A landscape with many peaks, sampled at points; each row gives a point and its height.
From any point a climber steps to the highest of the 2 points nearest to it. It stops when none of these is higher. Distance is the straight distance between rows; heights are no part of it.
sovu: -23  -7   3  14  -4  37  -3  20 -17   5  -3   2  19 -28  10  -4  16  -3  18 -11  -2   6  h=0.86
nitil:   8 -15   4 -15  17   2  15 -29   5   8  -2  -9  21   5 -11 -18  12  24 -24  11  -4 -23  h=2.02
pofe: -10  12 -19   4   1  31 -12  -4 -24   7  -2   7   8  -5 -14 -34  -3 -32 -13   2   7   6  h=3.33
kuze:  21 -32   0  -6   6  -1  16 -18  20 -10 -17 -19  34 -24  38  22  -1   4  23  -6  32  19  h=1.01
fazed:   5 -27  -3   8   7  -3  11   3  -6 -26  12  14  21 -21  -1  17  11  14  -7  -7   2 -30  h=5.38
nel:  23   4 -23 -19  20 -13 -17  -3  -4 -11  12   6  -7  14   9   6  -8 -26  28   7   9 -26  h=5.11
buvi: -16  12  23 -15  11  10  13   7  23  24   5  -8  32  18   6 -13  11  26  -7  30   2  12  h=6.13
Sop:  20   2 -20 -11   5 -18 -24 -36  13  -6  15 -22 -14   6  13   4 -32 -42  35   1   3  -8  h=4.23
Rumab: -25  11   7  36 -19  19 -18  31  -5 -10   1   4   9 -22  14  -5  -6 -20 -12 -26 -25  24  h=6.58
baz:  14  23  27 -17  14 -24  17  -6  35  -5   4  -7   9  26   3 -18 -16  14 -31  14   1  -3  h=7.62
nifu:  25   1 -10   6   1 -26 -25  -4  31  -4   9  -9  -2   7  10   0 -32  -9   0  11  -8   3  h=3.40
tiku:  -6 -17   0   6 -10 -14  24  33 -21 -40   8   8 -17  -9 -10  74  24  17   5   7  17  19  h=0.16
Defin: -19   4  -5   3  14   6   5 -17 -37  14 -17   7   2  16 -20 -33  11  -5 -37   7   1   8  h=2.63
Bobus:  -1  -2 -20 -12   7   7 -25 -38 -30  28   5  -2 -11  17   7 -29 -10 -26  13   2  13  10  h=3.06
Begek: -25  20  26 -18  -7  45  28 -11  -9  32  -3  19  -4  18  13 -31  -6  16   7  -6   5   8  h=5.02
roz:  11  15  28 -26   3  -5  10  -1  34   5  11 -11  23   2   8  14  -2  19 -12  30  -4   0  h=6.82
sogi: -12  -4  -1  19  -6  28 -11  13   3  13 -24  -7  -1  -3  22 -12 -12 -23  -5 -40 -17  39  h=5.49
mibim:  11  -9  15  23  -9 -14   0  11  12  -8  16  -5   1  -8  -8  19   3  34 -37  22 -31   3  h=3.51
Zafer: -16  19   2  -8 -16  -4   9  33 -20  14 -10   8 -43  27 -12   2  10  -7   5 -21  -6  -4  h=6.16
roni:  -1  11   6  25   0   2  12  -8  -5 -34 -12   0   6 -39  17  33  -8 -14   1 -33   9 -12  h=0.44
kub:   3   1  23   4  -1  -7  22  36  22 -17   1   4  -1 -12  15  32   3  19  -6   7  -2   2  h=4.45
Lumi: -18  14   7   2   3  20   5   9  -5 -15   0   4  11 -38   2   5   7 -18  19 -21  16 -17  h=0.65
kez: -11  24   8 -12 -18  -2  -2  41  12   9  26  35 -29  -5 -11  12  -5  11  16  -9 -21 -14  h=4.78
lem:  23 -36 -17   0  14  11   8   5   4 -18 -17 -19  24 -10  36  33  33 -11  29 -19  22  11  h=0.79
lopev: -14   0 -17 -33  28  -9   7  21  -4  11  12   0 -23  33 -14  19  24   1  17  -1  11 -10  h=6.99
turek:   6  10  -3  23 -10  14  -3  -3   4   5   8  12  -9   4  -6 -25 -15   0 -24 -28 -34 -17  h=5.70
kolo:  -3  19  -4  -4 -14   8 -25   7   1  22   0   4 -28  13  14 -25 -35 -21  16  -1 -11  29  h=3.60
nes:  16  -3  -6  32 -11 -16 -19 -11  18 -19  12  -2  17 -25   4  16 -27  -1  -8  14 -12  10  h=3.08
supek: -25  -3  -3 -33  15   7  20  11 -12  11   8  15 -13  22 -34   0  30  22  -8  -5   0 -20  h=7.99
Lil:  11 -36 -24   1  20 -21 -13 -11   7   3   1 -16  -4   6  -5 -15  10  -2  -7  19  -4   1  h=2.62
sudo:  -9 -13   8   6  21   7   9  -2  -2   7 -10 -10  -3  20  -9 -28  24  10 -45  -2   1 -13  h=2.26
Giriv:  -5  30  12   2 -19  19 -13  26   0  25  33  20 -16 -13  22  12  -7   3   7 -18 -28 -11  h=4.49
Bupop: -10  -1 -11 -11  12  17  26  23   1  -2  -3  24 -13  37 -33 -19   3  13 -27 -12 -10 -14  h=7.06
busu:   1 -24 -12  15   2 -17  -8  15   6  -9 -31 -15  21 -10 -11   4   1 -15   4  37  23  31  h=4.38
zerap:  -1   1  -8  16 -18  -4 -32 -20 -12   8  11 -11 -28   9  -6 -28 -40 -26 -10  -3 -26  30  h=4.39
Big: -10  10  14   1   4  10  -6 -38  14  13   3 -14  46 -28  15  -6   3   6  -3   9  -3   5  h=1.37
fusaz:  -7  -4  -4   2   8  25 -16 -16   3  11 -13  -7  27 -16   3 -15  -4   3  21  -7  -3  14  h=1.12
muf:   1 -19 -15  -5  14 -20 -14 -29 -14  -7 -20  -7 -12  20 -19 -31   5 -11 -11  18  17 -22  h=2.69
kopen:   0 -14  10   5  -6  -8  38  42  14  -9  -7 -16 -27   9  16  42   9  30 -12 -14 -18  16  h=4.05
mosak:  18 -31  -5  44 -19 -15 -14  -2  -2 -18  27  16  10 -25   1  24  -7  16 -37  13 -24  -1  h=3.32
rep:  -5  30 -10  -6  24 -21  -9   5 -21   2   3   4 -16   5 -19 -14  -8 -33 -21  16  16 -18  h=5.80
nizo: -14  -3  13  40 -11 -14 -16   9  -4 -11 -29 -14  21 -24  -7  10   9 -12   2  15  10  32  h=5.64
siga:  17 -10 -11  -2   0 -15   0  32  -7 -31  14  14 -22  -9  19  66  26   6  19  -2  -1   3  h=0.30
dipet: -11 -14  12  45 -24  11   6  -4 -10 -14 -30  -6  34 -30  -5   2   1   7  -5 -12   3  22  h=6.66
Sotof: -12  19  11 -20   3  33   9  11 -23  26   2  22  -4   8   8 -19  10  -7  23 -15  17   7  h=4.90
Zal:   0  17  11 -29  12  22   4  -8 -12  33  -1   1 -12  25  38  -1  19  -4  39   2  14  11  h=4.34
Paba:  -2  22  -9  -3 -17 -25 -25  -3 -26  -3  -6   9 -37   4 -38 -16  -9 -20  -5  12   4 -16  h=4.60
Rasi:  -8   0  11  -4 -20 -24  18  14 -19   0 -34  -5 -43   8 -16   6   3   7   5 -11  11 -23  h=7.17
povig:  -2 -21  17  -2 -17  -4  16  18  10   6   3 -10 -22  16  -6  17   9  42 -18   7 -23   0  h=3.73
Punam: -24  21   1  -8 -23  19  11  17 -38  27  -4  25 -40   4   4 -17  13  -8   5 -14   8   9  h=5.46
dibe:   1  -4  -9   5 -10  -6 -13 -39   0  -6   2   0  -1   0 -41 -41 -14  -3 -17  10   1 -19  h=3.24
Topo:   6 -15   8   4 -16 -18  22   1  -8 -18 -15  22   3 -14 -18  14  15  26  14   3  20 -27  h=5.74
siv: -11  10 -16  -4   7  42 -19   7 -15  17  -7  -2  -7   7  13 -32 -27 -39   2 -18  -4  25  h=4.29
Kan:  -3   7 -27 -16   1  -9 -24 -49 -18   8  13 -23  -5   0   9 -13 -15 -43  40   3  13  20  h=3.39
Nera:  -4 -12  17   5 -10   7  14 -57   8   4  -8 -23  37  -3 -17 -37  -6  19 -26  -9  -9 -14  h=1.81
rireb:  12 -29  -1   1  -5  -5  16 -47  26 -16 -19 -47  39 -11  14   2 -12  -5   6  -2  13  32  h=1.31
Bas: -15  50  17 -21 -13 -12   5  19  -2   6  21  26 -28   9 -25   5   0   2  22  19   5 -20  h=5.20
segas:   3  -6 -10 -11  28 -14 -10   7 -15   7  -1  -6   5   0   1  17  26  -3  25   4  14 -16  h=5.99
suko:   9 -21  -8 -11  14 -17   2  24  18   3  -8 -11   6  20  -8   3  14   3   5  17  11  24  h=3.26
zakiv:  10  -3  -5   6  10  -9   2  26  25 -26   8  13  26 -11   7  25  -4   4  11  10   5 -11  h=4.92
patiz:   7   2 -19  -4  -5  22   6  25   4   1   7  26 -28  20  -9 -14 -11   3 -23 -13 -32 -24  h=6.27
miluv:  17   4 -10  17  -3   5 -20 -29  10 -12   9 -11  -1  -1  -4 -28 -30 -12 -17 -19 -32  13  h=5.10
siti: -21   6  27 -13   1  27  25 -12  17  16 -12  -2  20   3  18 -21  12  21  -1 -10   5  -4  h=5.50
guv:  14 -10  -8 -20   6  13 -27 -28  -5  41  13  -9  -6  25  27 -16   0  -6  37   5   8  13  h=3.72
dere:  32 -11 -11  -7   8  -9 -14   8  20   6  23   8   5  17  10  -6 -13  13  -1  12 -26 -15  h=3.85
difat:  28 -27 -20  -6  11   1  13  35  -4 -22  22  21   0   4   6  43  34  23  19  -5   1 -14  h=0.40
Pubat: -23  -3   7  46  -7  17 -12   9   5 -12  -9   0  44 -30  16  -4  -8   7 -28 -24 -12  26  h=7.51
Supos:  10   7   5  -9   6  13 -19  14  17  26  44  18   1   4   9   4   1  14  -1   4 -21  -7  h=4.18
madel:   9  13   3  15  -6 -35 -25 -19   1 -20  -8  -5  -8 -13 -37  -6 -18  -8 -16  24   2 -20  h=3.80
por:   3  -1  18   3  -1 -13  33 -11   9 -16 -21 -18  -8 -16   7  21  -9   0 -11 -17  14 -19  h=0.27
pizi:  14  -5  10  -3  -9  -4   5 -70  24  -2  -4 -28  33  -9  -1 -12 -12  15  -1   8  -1  13  h=1.60
romu: -11  38  18 -10 -25  -7   1 -16 -20  13   0  14 -26  -6  -8   6  -5  -3  29   7  21 -20  h=5.67
viz:  -5  17   2  -8 -17 -30   7  -7  -4  -8 -23  10  -9  -2 -22  13  -4   7  22   3  28 -28  h=6.26
monu:  21 -36 -24  -7  20   7  12  39 -11 -23   6  -9  16 -14  17  46  41   0  12  -9  12  17  h=0.57
kagu:   5  23  -1 -14  28 -30   9   4  15 -10  -1   3  -4  24 -11  -4  -2  -5 -24  30   9 -15  h=7.34

For each start below, name the point where the climber stops.
dere | viz
kolo | supek
Bobus | Rasi
muf | baz
Kan | supek
Nera | siv
mosak | viz
Lil | Pubat

Call two points neighbours if one is among the 2 nearest of the other. Go from one point of each pair to the other, from neighbour to neighbour, staying as high as possible. Name the lowest point that can't be avoided.
Rasi and siv | Bobus
supek and Pubat | kolo
baz and Rasi | Sotof
